Points on a hilly landscape, in no order, each with its height.
From any point a climber steps to the highest of the 3 points nearest to it. It stops when none of these is higher. Distance is the straight distance between rows; heights are no part of it.
<849> height 614: [ 93 135  98 133  94 176 126 135 112 154 102 121 126 115 215 126 152 154
 112 110 132]
<554> height 325: [146 159  98 141  42 114 181 178 126 122 153 183 139 139 140  84 128  95
  90 158 158]
<1160> height 565: [128  94 123 119 162 119 139 132 155  99 103 118 128 146 126 167 107 121
 130 109 156]
<206> height 134: [122 104 184 121 219  98  87  95 120 127 153  82 137  84 101 137  99 134
 167 134 104]
<1166> height 309: [ 96 119 123 136 149 136  88  84 112 141 130  85 143  95 151 155 122 160
 151 124 110]
<1104> height 261: [105 110  84 133 146 131  88 120 136 123 107  88 137 130 151 166 123 138
 143 124 152]
<181> height 283: [133 128 137 114  98 131 147 140 140 106 134 166 111 135 133 121 141 124
 103 137 121]
<242> height 658: [ 98 131  95 124 117 161 114 129 115 170 100 112 119  98 233 124 157 190
 121 102 109]
<693> height 78: [155 118  87 105  95 153 179 184 155  76 102 156 113 161 146 109 122  75
  85 144 164]
<1049> height 390: [ 95  87 164 163 222 114  78  84 129 133 107  54 153 108 122 168 109 149
 197  90 125]
<311> height 370: [125 153 136 138  84 167 138 130 117 158 145 156 105 120 189  93 158 153
 101 117  90]
<482> height 682: [146 165 155 128 111 169 153 103  90 191 149 166  81 126 185  66 184 174
 114 112  65]
<226> height 311: [119 199 120 177  38 138 121 159  79 192 118 131 134 129 160  80 153 160
  88 163 115]
<1286> height 362: [128 164 139 142  84 143  99 128 109 172 161 135 126  89 123  94 146 152
 133 143 104]
<203> height 719: [147  88 172  93 162 115 181 148 162  68 101 138  91 189 113 141 129 112
 116 123 123]
<980> height 468: [152 139 157 111  88 139 187 135 145  90 156 189  97 151 118  95 138  99
  99 127 110]
<1033> height 51: [129 132  74 124  99 144 154 187 159  69  86 136 137 160 148 122 126  92
  92 117 177]
<347> height 771: [154 125 103 136  93  90 145 165 136 106 134 159 153 149  65 125 104  79
 120 154 180]
<774> height 514: [151 168 174 119  96 163 204 104 105 113 144 207  83 164 163  59 172 125
 100 136  80]
<192> height 298: [126 176 127 150  81 131  83 118  79 215 147 116 140  88 124 116 144 166
 115 159  97]
<707> height 580: [116 100 122 156 181  80  70 134 146 114 121  90 164 152  76 196 111 107
 179 111 183]
<1108> height 474: [118  79 165 127 203 110  95 106 134 115 100  85 140 123 131 181 112 151
 170 109 127]
<1064> height 410: [103  89 115 137 182 104 104  95 139 109 109 106 147 148 108 181 115 133
 153  95 161]
<1099> height 394: [124 122 134 107 113 154 163 137 152  86 115 167  89 158 170  95 148 121
  78 118 122]
<409> height 183: [150 139 103 162  61 108 145 152 109 133 158 162 146 113  68  93 107  97
 113 147 146]
<17> height 459: [108 147 135 120 151 161 101 105 104 185 134 101 113  66 172 123 147 176
 148 111  76]
<434> height 499: [138 124  80 120  98 105 134 144 158 113 125 125 158 151  93 143  84  85
 107 151 171]
<127> height 114: [116 128  74 147  87 155 108 155 139 135 111 119 126 116 170 137 133 131
 105 118 149]
<633> height 193: [121 105 135 106 123 143 132 132 140 114 125 123 108 120 158 126 138 156
 118 118 113]
<948> height 95: [107 156 100 160 119 104  67 109  94 168 158 100 171 104  77 140 110 118
 147 140 143]
<1192> height 198: [118 115 155 122 175 132  90  98 117 144 148 107 125  90 136 132 127 139
 147 123  95]
<861> height 545: [183 102 134 119 200  81 169 160 145  84  64 104 124 201 106 161  94 125
 156 123 188]
<49> height 572: [124 170 150 137  44 149 167 148 113 150 146 175 110 142 149  77 157 132
  92 152 118]
<1181> height 286: [119 188 106 162  79 134  70 122  67 215 134 109 167  77 141 118 163 168
 130 139 123]
<582> height 745: [164  87 166  77 141 131 184 128 151  84 126 165 103 157 100 112 131 116
 122 137 110]
<1121> height 509: [109 129 133 123 139 161 101 119 107 188 138 114  97  80 204 130 152 167
 131  90  74]
<178> height 366: [128 160 146 113 117 167 141 101 125 141 148 149 102  99 152 115 148 149
 136 127  75]
<1267> height 265: [117 156 108 149 111 125 100 107 101 156 164 117 149  87 106 125 120 133
 148 147 120]
<1268> height 649: [154 120 128 137 130  89 138 138 136 116 154 141 149 141  37 146 106  92
 120 157 144]
<230> height 242: [129 157 109 144  45 167 177 177 138 100 133 171 109 162 178  74 142  96
  84 141 150]
<892> height 333: [125 115  83 152 166 102  92 119 135 129 120 103 157 134  80 186 112  88
 167 138 201]
<356> height 113: [128 115 161 141 184 100 100  92 111 139 170 102 156  86  60 126  88 115
 153 155 120]
<1059> height 365: [132 119 146 108 124 189 213 148 157  64 100 169  64 178 194  94 150 113
  83 105 120]
<200> height 707: [167 102 173  91 145 122 180 122 155  86 148 171  92 152  92 106 118 125
 117 140  89]
<475> height 558: [137 107  84 127 161  91 131 158 158 102  89 102 139 175 100 166 104 107
 132 119 192]
<1154> height 326: [107  82 143 120 171 135  99  99 124 121 120  92 123 118 152 158 113 142
 146 109 112]
<764> height 57: [123 138 149 116 129 111 123 117 109 128 169 139 139 104  73 109 123 108
 128 149 113]
<817> height 728: [141 101 121 108 137  93 151 148 158  99 112 116 125 158  78 150 119  91
 137 138 161]
<1026> height 351: [111 120  97 172 179 107  45 117 135 151 126  80 186 123  97 186 112  94
 201 114 211]
<701> height 344: [140 102 133 104 117 156 171 131 151  85 103 149 117 163 144 114 137 121
 100 130 129]
<1025> height 67: [124 144  87 136  86 127 106 145 125 147 144 127 142 119 121 125 130 129
 107 146 125]
<332> height 424: [124 120 115 137 129 113  96 123 139 110 142 121 165 124  72 148 117 107
 154 146 141]
<883> height 124: [142 107 184 108 181 106 107  89 126 144 171 118 125  83  80 121 106 135
 158 150  79]
<863> height 334: [137 183 142 144  54 167 127 121  82 185 147 154 119 122 135  78 159 160
 104 141  94]
<957> height 243: [132 135  99 139  90 117 118 139 126 129 152 149 157 114  70 134 105 106
 134 141 145]
<737> height 564: [100 167  73 160  56 159  96 140 112 162  97 113 150 114 201 130 142 160
 105 124 156]
<128> height 173: [123 102 155 101 159 136 129 104 130 133 125 112 101 111 164 128 133 160
 136 105  83]
<162> height 287: [152 139 141 128  83 117 172 151 131 100 167 180 142 139  54 107 110  87
 104 143 133]
<414> height 632: [150 108 113 101 149 111 169 171 157  79  83 130 121 177 121 141 101 102
 125 126 163]
<943> height 169: [115 132 113 145 133 118  77  99 105 161 148  95 161  85 111 130 120 142
 139 135 125]
<527> height 590: [173 112 161 129 140 104 138 131 143  92 154 155 134 147  37 122  97  83
 139 161 119]
<1077> height 350: [ 86 138  67 154 111 147  71 117 108 162 113 103 147 110 189 151 137 147
 128 118 146]
<1118> height 151: [105 117 154 115 205 107  87  91 111 148 139  93 136  89 113 154 120 140
 175 117  92]
<604> height 643: [140 113 129 115 125  96 138 119 139 109 147 137 137 141  93 136 116 126
 124 139 128]
<1164> height 411: [133 153 151 115  81 141 137 126 105 157 142 161 116 125 117  79 151 144
 111 120  98]
<316> height 541: [160  94 181 116 201  87 125 123 148  71 106 110 133 157  65 158  99 112
 160 130 137]
<390> height 96: [124 154 143 135 150 126  75  87  90 183 154  97 139  69 131 125 134 146
 152 131  87]
<1043> height 420: [103 141 110 144 114 141  98 109 116 158 142 118 122 102 144 122 122 159
 131 118 111]
<822> height 804: [107 177 102 147  56 132 148 155 101 127 122 154 135 126 168  95 147 125
  92 136 135]
<25> height 63: [145 128 170 101 117 141 147 110 133 132 159 165 109 116 108 100 134 130
 126 149  85]
<521> height 157: [134 151  96 126  84 159 161 192 157  69 104 155 116 161 188  98 131 100
  71 126 159]
<563> height 136: [126 114 150 103 160 135 132 100 142 128 138 133 106 109 132 123 135 134
 138 122  91]
<921> height 431: [ 81 119  86 126 143 147  77  91 111 148 119  84 133  92 167 171 132 151
 145 108 127]
<21> height 651: [179 113 110 135 152  76 163 148 136 112 138 128 152 160  20 142 100  74
 155 139 193]
<804> height 695: [141  79 158 102 181 117 153 116 153  85 107 132 114 160 126 161 118 127
 135 126 127]
<852> height 457: [ 87 124 110 118 106 167 153 150 134 104  92 131  98 134 209 123 145 142
  92 104 123]
<1052> height 563: [166 112 107 124 175  71 159 166 142 109  76 106 140 196  69 154 100  79
 146 129 203]
<503> height 750: [148  88 175  96 191 103 122  88 146  99 141 126 105 140  81 129 113 125
 141 143 105]
<392> height 554: [ 98 135  95 126 122 152 109 111 106 166 126  98 132  87 180 154 129 176
 132 100 113]
<1074> height 546: [106 179  87 166  68 146  91 137  96 209 111 106 136 104 211 120 164 167
 105 122 117]
<44> height 449: [109 128 123 125 122 162 143 132 116 155 122 148  88 120 194 110 151 165
 117 103  94]
<447> height 672: [165 111  96 126 126  98 169 175 157  84 104 130 134 182  67 155 100  63
 120 153 195]
<543> height 556: [147 111 156 144 196  71 126 133 153  94 100  98 150 173  74 179  91 113
 178 118 169]
<841> height 288: [101  99 142 104 149 134 138 126 138 110  95 114 103 116 176 151 136 149
 126 107 123]
<1106> height 97: [122 132 188 110 145 122 129 108 123 141 160 134 117  95 103 111 119 123
 135 138  68]
<678> height 538: [179  88 164  80 209  75 199 153 156  76  65 136 109 209  90 143 105 142
 153 123 156]
<286> height 127: [125 139 149 114 135 116  90 107 109 150 155 119 134  93 103 115 125 151
 140 125  74]
<517> height 141: [104 122 157 143 190 115  72  92 103 158 170  92 145  70 110 111 106 131
 158 142 108]
<591> height 511: [132 119 146 109 125 163 177 117 142 111 127 162  92 130 199 104 147 144
 106  97  92]
<685> height 576: [115 121 139 118 116 175 185 127 150 103 118 159  91 143 199 102 156 150
  98 115  96]
<814> height 172: [104 118  67 159 148 113  75 131 133 138 110  91 163 135 115 173 130 115
 150 113 179]
<761> height 115: [ 98 135 164 152 168  98  53  85 104 153 166  99 155  65  71 139 103 127
 160 158 111]
<1109> height 421: [142 120 117 121  85 122 153 142 147 124 147 159 138 125  88 113 130 107
 110 127 132]
<908> height 539: [157  83 163 107 190  76 160 143 168  89 103 123 139 180  82 160  97 111
 147 122 144]
<1215> height 609: [162 108 117 148 159  71 148 139 138 118 114 104 155 166  59 166  97  79
 165 139 189]
<335> height 579: [145 154 158 110  82 148 183 125 126 109 150 174  92 140 148  89 166 131
 114 118  98]
<794> height 412: [153 188 169 139 122 168 108 124  80 229 140 120 105  98 200  83 189 189
 114 130  68]
<464> height 403: [108 165 121 125  94 145 116 126  98 197 122 142 122 111 204 107 159 177
 122  97  90]
<762> height 398: [135 125 153 106 115 174 191 128 147  88 133 185  81 158 155  94 148 113
  85 133 112]
<1271> height 476: [123 124 123 125 106 168 175 156 159  85 105 153  85 150 212  98 153 142
  74 114 136]
<1237> height 537: [102 177  86 152  67 148 103 135  99 176 110 111 139 102 177 129 144 164
 122 127 122]
<1008> height 788: [152  93 160 104 150 111 155 126 159 103 132 139 126 158  79 132 133 113
 126 139 125]
<429> height 429: [125 186 147 139  90 151 109 120  85 195 145 126 108 102 178  84 162 176
 110 130  66]
<615> height 72: [102 159 123 163 148 114  50  93 108 159 154  99 176  83  73 127 105 117
 160 141 151]
<48> height 510: [136 171 152 117 121 150 130 114  93 181 163 146 115  97 143  86 159 166
 125 127  72]
<995> height 615: [103 177  90 152  64 150 112 138 112 143 124 139 132 125 163  93 142 150
  95 129 132]
<452> height 551: [147 101 140 106 136 145 194 175 170  51  78 150  94 183 152 132 126  98
 105 123 155]
<941> height 406: [113 101 123 105 157 137 151 139 169 100  96 123 112 147 168 143 122 146
 132 112 131]
<738> height 589: [ 91 110 120 129 130 176 130 118 102 169 114 107 109  98 229 133 152 175
 114  78  91]
<612> height 684: [167 127 126 135 105  96 176 172 145 103 170 145 165 147  16 129  96  65
 131 156 172]
<843> height 534: [128  79 175 105 198 104 108 107 150  90  96 103 133 152  96 158 114 127
 158 103 128]
<1122> height 152: [109 148  80 152  93 129  89 117 110 143 133 122 154  98 131 136 136 129
 134 134 149]
<107> height 414: [112 111 131 151 200  97  58  78 118 131 136  66 173 132  92 194 113 115
 181 120 179]
<1028> height 205: [134 133 108 123  94 145 142 150 154 112 123 152 116 133 158 131 141 125
 105 126 117]
<1155> height 299: [133 113 144 111 132 147 173 112 134 108 136 156 101 135 134 124 152 125
 107 131 100]
<824> height 310: [145 109 121 157 147  74  95 122 136 104 160 119 174 114  38 161  93  88
 177 143 187]
<10> height 100: [113 130 100 150 141 116  67 106 127 127 122  79 147 110 105 168 118 105
 170 116 155]
<212> height 281: [117 114  87 134 121 124 117 155 143 113  96 105 156 163 144 158 111 102
 127 142 180]
<28> height 473: [131 155  98 118  58 138 153 161 133 112 132 161 140 128 124 104 122  99
  94 155 141]

Where does a climber stop that starts at each point below?
<1052> | <347>
<128> | <1008>
<316> | <347>
<633> | <1008>
<824> | <347>
<1049> | <1008>
<1154> | <1008>

Call two points neighbours if one is among the 3 nearest of the other. Go from one point of each pair to the other, from neighbour to neighbour, staying as high as possible. Name the lowest point that can't be avoided.
<822> and <482> | <1164>
<1008> and <822> | <1109>
<1008> and <347> | <447>
<392> and <685> | <852>
